The views of a scene show one set of named points, each view turned or mirrored, and shifted as a whole, with a little noise and some points left out.
In the rows, 128 means zero.

Scene 1
View 1
z151: [135 156 151 121 157 134 135 146 159]
z141: [176 152 151 105 148 100 130 104 163]
z526: [134 135 101 126 130 151 211 174 173]
z970: [152 151 123 137 175  83 107 165 126]
z461: [146 192 143 149 120 149 142 139 167]
z446: [125 110 120 108 182  98 150 176 138]
z642: [138 154 120 120 110 181 219 145 196]
z907: [129 120 113 124 178  96 147 184 138]
z275: [121 132  87 139 134 150 223 199 159]
z602: [144 131 110 118 161  99 153 168 144]
z732: [139 184 125 165 150 113 119 177 128]
z525: [152 171 127 133 129 139 165 148 162]
z867: [129 191 122 165 109 175 174 172 166]
z658: [116 152 127 145 132 169 184 176 168]
z329: [153 177 183 124 159 122  87 111 159]
z629: [138 176 116 157 127 143 160 169 150]
z145: [103 154  98 173 169 105 123 238 108]
View 2
z525: [138 148 119 136 156 121  99 134 146]
z329: [171 141 159 174 124 185  89 147 110]
z461: [129 163 150 148 135 121  84 130 145]
z642: [107 129  77 133 135  35  45 128 170]
z602: [153 131 102 139 183 147 152 124 126]
z275: [ 98 124  74 123 177  69 145 103 155]
z141: [196 150 126 146 168 166  89 160 124]
z658: [104 125  99 144 139  85 108 111 149]
z629: [109 154 134 135 149 109 120 118 146]
z732: [114 153 159 142 151 152 153 115 135]
z867: [ 95 154 131 140 131  84  96 115 158]
z526: [125 126  71 126 167  80 117 120 155]
z970: [156 144 144 142 168 180 163 125 116]
z151: [126 119 106 150 140 127 126 116 123]
View 3
z151: [120 159 174 143 115 149 110 148 156]
z658: [137 135 165 144 153 142 124 181 153]
z602: [162 155 167 113 106 127 105 130 133]
z732: [140 154 180 156 121 127 158 137 108]
z642: [128 124 141 134 167 154  83 204 199]
z526: [154 144 165 123 137 151  84 194 176]
z970: [157 161 168 127 105 116 137 106 103]
z141: [126 131 121 103 142  99 110  92 145]
z461: [111 129 146 154 166 129 144 145 146]
z145: [183 195 245 180  67 170 164 176  81]
z629: [136 139 171 154 144 142 135 173 136]
z446: [158 171 171 108  79 145  88 119 142]
z907: [158 176 182 119  89 141 106 125 128]
z525: [133 134 149 137 155 135 118 153 154]
z867: [120 134 169 167 170 154 136 192 155]
z275: [177 155 183 133 127 169  85 215 170]
View 4
z867: [ 97 109 100 121 126 103 168  82 208]
z461: [ 93 106  86  99 157 136 150  90 174]
z329: [ 85  97  69  68 196 155 119 116 132]
z526: [126 143 120 134  98  95 107 109 202]
z446: [142 138 122  83 140 119  79 134 121]
z970: [129 103 116  77 161 114 126 127  95]
z907: [140 118 120  94 137  77 104 145 122]
z732: [113  93 114  91 150  97 170 112 127]
z145: [137  86 130 101 135  31 178 140 105]
z275: [135 136 133 133  90  61 129 110 200]
z151: [109 111  92 101 149  85 121 122 164]
z141: [112 129  97  76 164 175  93 107 139]
z525: [105 118 106 105 135 131 134  97 177]
View 5
z329: [117 121 122 112 144  99 150  67 117]
z642: [ 60 170  89 120  40  57 136 154 167]
z461: [ 94 154 123  90 104  98 131 124 136]
z907: [ 52 110 124 166 112 117 195 156 132]
z525: [ 73 145 125 113  82  95 143 136 138]
z629: [ 70 150 126  97  88 114 146 166 143]
z867: [ 70 171 108  78  82 105 130 165 156]
z732: [ 75 126 144 108 129 147 159 156 120]
z145: [ 35 115 133 124 146 175 190 207 132]
z602: [ 60 112 136 159  94 106 180 145 124]
z446: [ 49 110 117 182 116 109 200 141 134]
z275: [ 25 151 105 140  46 100 168 202 160]
z151: [ 59 135 102 126 111 108 169 143 151]
z141: [ 84 133 114 144  89  79 161  97 131]
z658: [ 54 158  90 114  85  93 155 167 167]

In a view up to two points have been moved. Name them for each view, in the order of its rows, or write -.
view 1 | z151
view 2 | z642
view 3 | z658, z145
view 4 | z446
view 5 | z141
